The views of a scene show one set of named points, each view turned or mirrored, and shifted as a whole, with a little noise and some points left out.
In the rows, zero is written as 128.

Scene 1
View 1
fubi: [164 121 144  91  87  93 103 131 106  98 152 133 134 134  82 163 110  97
 117  98 119  98 146 167]
dis: [140 120 167  62 113 136 117 130 152  71 173 113 138 180 110 110 100 126
 151 140 122  96 166 164]
rogid: [155  73 158  73 116 142 143 132 139  81 185 114 130 136  98 150  95 110
 165 101 132 124 152 172]
Vuv: [151 106 138  84 143 141 130 139 148  88 180  93 109 146  93 123 105 115
 167 139 113 137 167 156]
Pinud: [157 182 122 104 105  78  70 139 111 107 136 113 114 156  78 124 127 106
 102 148  92  96 165 147]
Kir: [150  88 169  65 103 136 134 129 140  75 179 123 142 156 104 141  94 115
 154 106 133 104 154 173]
kamu: [136 118 171  56 117 145 122 130 159  67 178 109 139 187 115 101  98 131
 158 146 123  97 169 164]
digaz: [167 102 132 100 109 106 118 136 111 103 163 118 118 117  76 167 108  94
 136  97 118 123 148 163]
Doto: [151  85 158  71 119 142 138 132 143  80 182 111 129 148 101 138  95 114
 163 113 129 120 156 168]
valed: [162 104 136  94 115 114 120 136 120  98 167 113 118 126  82 155 108 100
 142 107 118 124 151 162]
Balo: [153 138 134  90 124 114 104 138 132  93 161 104 115 153  90 122 114 113
 137 142 106 116 165 154]
vog: [163 101 144  90  97 107 118 132 113  97 164 127 130 126  83 166 105  98
 133  92 124 110 145 168]
lin: [137 191 140  79 124 109  76 138 148  85 149  99 118 199 101  77 121 131
 124 189  92  90 182 144]
Dovas: [159 149 139  94  89  85  87 133 109 101 145 130 130 148  82 145 116 102
 107 119 109  90 153 160]
losu: [165 129 108 113 143 110 109 146 120 112 161  90  92 120  71 142 119  99
 144 134  99 146 163 147]
View 2
valed: [144 108 120 144  95  99 147 134  83  87 131 177 140  66 100 153 170 130
 104  97 135 122 109 112]
Balo: [126  93  95 138  93 132 148 151  56 112 146 171 123  74  96 160 155 136
 104  99 140 145 108 124]
Pinud: [132  63 116 156  75 125 143 176  47 116 194 150 117  81 112 163 138 158
 102 125 167 137  89 148]
digaz: [149 108 132 150  90  86 145 132  92  80 136 173 145  64 104 149 172 130
 105 102 140 114 104 113]
kamu: [131 103  81 125 124 160 173 153  37 137 101 193 115  98  70 181 175 150
  80  84 111 145 128 110]
losu: [119 104  95 137  74 109 125 134  78  84 158 166 135  50 113 138 146 109
 127  97 153 149 104 122]
Doto: [141 121 102 130 117 121 162 128  72 103  94 194 136  76  81 162 184 130
  92  82 112 129 125  99]
Dovas: [151  77 138 159  88 107 156 166  64 108 166 161 129  86 105 167 161 163
  90 120 151 116  95 134]
Kir: [151 115 114 135 122 120 172 137  70 109  92 195 134  86  78 171 191 145
  80  87 109 118 123 101]
lin: [110  63  70 134  95 182 156 186   8 155 169 163  95  98  88 179 136 160
  93 107 149 169 107 144]
rogid: [145 129 109 130 115 108 160 120  85  90  89 197 143  70  83 157 189 123
  95  79 110 122 125  93]
fubi: [160  92 146 159  95  90 158 150  81  94 146 169 139  80 102 162 173 156
  89 114 142 104  99 122]
View 3
vog: [ 57 158  82 131 147 108 174 104 151 160 179 100 123 115 134 153  99 146
  82 158 128 106 140 111]
rogid: [ 75 156 101 162 142  98 155 119 164 152 165  77 119 119 116 180 123 129
  68 168 115 134 121 138]
dis: [123 152 121 157 147 140 133 110 149 135 179  83 117 171 130 151  93 117
  72 148 103 109 103 134]
losu: [ 57 172 124 167 156  87 128 129 145 126 172 129 112  94 130 141  59 187
 102 149 119  93 137 123]
fubi: [ 61 157  78 117 152 122 178  95 143 159 189 108 123 126 143 139  85 149
  88 150 129  92 143  99]
Balo: [ 92 163 122 156 155 119 130 117 142 129 180 114 115 137 136 136  66 156
  91 143 112  92 122 122]
Dovas: [ 75 158  90 118 157 135 165  95 135 148 195 120 121 140 151 121  64 154
  95 139 125  76 138  95]
Kir: [ 94 150  98 148 143 122 159 107 158 154 175  75 122 146 124 168 119 115
  66 161 113 123 116 131]
Doto: [ 90 155 109 161 143 109 147 117 160 147 168  79 119 133 119 172 114 127
  70 163 111 127 115 138]
Pinud: [ 84 165 112 129 165 138 139 103 125 128 197 140 116 144 157 103  31 174
 108 126 119  57 135  96]
digaz: [ 49 162  89 139 149  97 167 111 150 154 176 108 121 102 131 153  91 160
  87 157 128 104 143 112]
valed: [ 64 161  99 146 150 104 155 113 150 148 176 106 119 114 131 151  88 155
  86 155 123 105 135 117]
Vuv: [ 93 163 133 180 149 101 120 130 155 126 165  96 114 126 119 162  89 150
  80 155 106 117 114 143]
lin: [140 161 148 157 163 158 101 111 125 106 194 123 112 186 149 106  32 149
  96 122  97  67 103 121]
View 4
losu: [166  80 125 154 146 155 122 123 164 145 142 113  39 147 180 120 112 162
 127 138 144 157 137 126]
kamu: [169 112  69 166 152 163 136  47 161 111 143 112  91 144 113 119 132  78
 121  92 136  97 153 133]
Vuv: [171  94 107 169 145 168 128  80 180 120 147 103  51 144 137 123 127 118
 124 127 147 123 136 141]
Dovas: [151 118  82 113 160 132 119  91 120 150 141 148  96 140 179  97 105 128
 136 110 127 156 150  99]
rogid: [164 124 106 134 144 168 116  48 189 110 161 120  58 121 132 103 126  98
 133 152 155 135 113 145]
vog: [154 128 101 107 152 149 111  69 156 132 157 142  75 122 165  92 112 119
 139 147 145 160 122 121]
Kir: [161 131  85 131 150 162 120  38 171 111 157 127  82 124 127 100 125  84
 132 130 145 125 126 135]
dis: [166 114  72 158 154 158 133  51 156 117 144 117  91 142 123 115 127  85
 123  96 135 106 152 128]
digaz: [156 118 112 113 149 149 111  84 160 135 155 136  62 125 172  98 110 133
 138 153 147 165 120 123]
Pinud: [156  93  83 136 161 128 128 121 108 162 129 137  93 159 190 112 103 148
 130  87 119 151 171  92]
lin: [168  80  63 185 161 142 147 105 116 146 119 113 100 175 150 134 119 119
 115  50 114 102 193 105]
fubi: [150 129  91 100 156 139 113  76 138 141 151 149  88 126 175  90 106 122
 140 132 136 163 133 108]
Balo: [164  96  93 154 152 150 130  94 147 137 139 121  73 149 157 117 117 127
 125 108 134 134 152 120]

In a view up to two points have been moved. Name them for each view, in the order of its rows, or write -.
view 1 -> rogid
view 2 -> lin
view 3 -> valed
view 4 -> losu

Scene 2
View 1
fesi: [119 132  88 119 114 125 116 111 110 142 203 135 138 104  79 187 100 140
 137 112 158 164 107  76]
bup: [125 105 103  89 103 137 160 150  95 131 191 160 123  79  96 182  95 168
 167 149 140 161  82  62]
Nebar: [123  88 110  76  91 142 136 157 119 132 139 146 100 136 130 159 115 183
 180 173 131 134 116  76]
Kozin: [129 107  68  73 109 123 182 191 106 155 183 206 153  68 112 160  57 174
 135 116 162 171  64  69]
goso: [119  83 111  77  87 143 107 150 138 135 107 128  87 182 150 145 131 186
 184 183 130 115 146  89]
veso: [113 126  89 120 110 125  63  96 146 148 147 104 117 188 112 161 128 142
 139 124 156 132 162 100]
saz: [114 135 105 133 112 131  85  78 115 130 201  99 120 132  73 196 126 133
 149 127 149 153 133  79]
gori: [123  98  97  84  99 135 131 152 121 140 149 148 113 134 123 161 107 173
 164 154 141 140 115  80]
borun: [123  81 115  72  88 144 131 159 123 130 126 140  90 150 139 156 123 189
 189 187 126 125 123  78]
Mek: [117 136  80 124 117 121  96 104 124 148 191 128 139 130  84 180 103 135
 127 103 164 157 124  87]
fivid: [121 125  87 109 114 127 132 126 108 141 200 148 138  96  86 183  93 149
 140 118 156 165  98  74]
Vimuz: [118 107  98  98 101 133 105 130 129 140 147 129 110 154 118 162 117 163
 159 147 145 137 134  86]
View 2
fivid: [152 125 121 116 141 118 184 128 126 150 135 138 149 107 105 107 127  69
 118 158 159 118 146 123]
saz: [157 103 127 148 168 156 170 108 105 189 113 113 145 142  97 124 116 104
 123 193 176 113 174 100]
goso: [137  81 107 130 166  86 120 119 136  74  48  84 122 102 180 161 104  82
 107 192 155 130 224  94]
bup: [142 119 116 106 145  91 191 138 119 121 119 152 161  97 132 113 122  39
 116 132 180 131 169 129]
fesi: [156 121 124 125 146 132 181 122 122 165 135 132 145 117  94 109 127  82
 120 170 158 114 147 118]
Kozin: [145 144 111  80 112  67 187 150 155  90 149 158 147  64 125  94 136  32
 109 124 134 125 125 147]
gori: [143 105 112 117 149  92 152 129 137  98  90 113 135  96 150 133 117  68
 111 170 154 126 185 112]
Vimuz: [147  99 114 131 157 111 141 118 133 117  86  99 127 110 140 138 115  90
 113 192 150 120 188 102]
veso: [157  94 119 150 163 146 123 103 134 149  88  74 110 129 117 142 114 131
 115 230 133 106 180  85]
View 3
Kozin: [151 176 127  99 179 120 104  88  82  98 160 113 178 116  70 115  67 225
 170  94 112 205 120 117]
goso: [ 99 117 102 200 100 100 137 106 128 141 179 168 128 129  73  73 149 105
 102 135 110 170 104 107]
Nebar: [ 95 128 101 165 132 105 126 104 108 128 188 147 147 119  78  75 122 139
 126 118 120 172 108 113]
saz: [119  90 105 113  94 140 111 175 107  87 177 154 118  76 127 135 120 152
 105  59 151 124  80 144]
fesi: [139 118 117  98 121 138 107 152  97  84 167 138 137  84 111 140  98 184
 127  63 140 150  91 138]
gori: [116 131 108 152 128 112 122 111 108 119 176 147 145 115  82  94 117 152
 125 108 119 173 106 116]
borun: [ 86 125  96 181 127 100 131 100 113 136 191 154 144 124  74  63 132 123
 120 128 118 171 108 109]
Mek: [154 112 123 110 100 139 111 159 110  85 155 150 124  88 111 153 110 174
 113  66 133 150  89 138]
Vimuz: [123 115 111 157 103 117 124 130 118 115 169 159 128 109  91 108 129 139
 108 103 120 161  98 121]
View 4
bup: [157 186  73 187 109 118 166 209  92 202 104 150  95 151 153 124  89 117
 137 149  95 114 139 128]
goso: [101 197 130 162 196 147 131 143 156 197  90 179 140  94 130 119 120 143
 139 144  93 145  99  69]
saz: [116 158 178 157 135 163 159 189  65 184 163 190  71 106 159  95  86  96
 128 158 115 118 165 116]
fesi: [137 163 118 178 113 142 155 194  63 164 165 159  81 138 157 107  89  99
 130 156 116 100 162 125]
Nebar: [125 196  98 173 159 131 146 172 134 203  89 165 125 120 139 124 107 136
 140 144  91 133 112  93]
Mek: [123 159 134 174 128 153 145 175  67 146 183 162  88 125 154 102  95  99
 129 158 124  98 160 114]
Vimuz: [110 182 132 167 167 149 138 160 118 177 128 173 117 108 142 112 109 125
 134 150 106 124 125  89]
fivid: [145 170  97 184 110 132 155 196  71 168 152 151  88 145 156 113  90 105
 133 154 112  99 155 126]
borun: [118 200 108 169 173 134 142 165 148 212  76 171 131 111 135 126 112 141
 141 142  87 143 102  84]
veso: [ 90 165 177 157 177 172 127 142 100 149 174 186 109  90 144  97 110 112
 129 156 121 117 141  81]

In a view up to two points have been moved. Name them for each view, in the order of its rows, or write -.
view 1 -> -
view 2 -> goso
view 3 -> -
view 4 -> saz, Vimuz
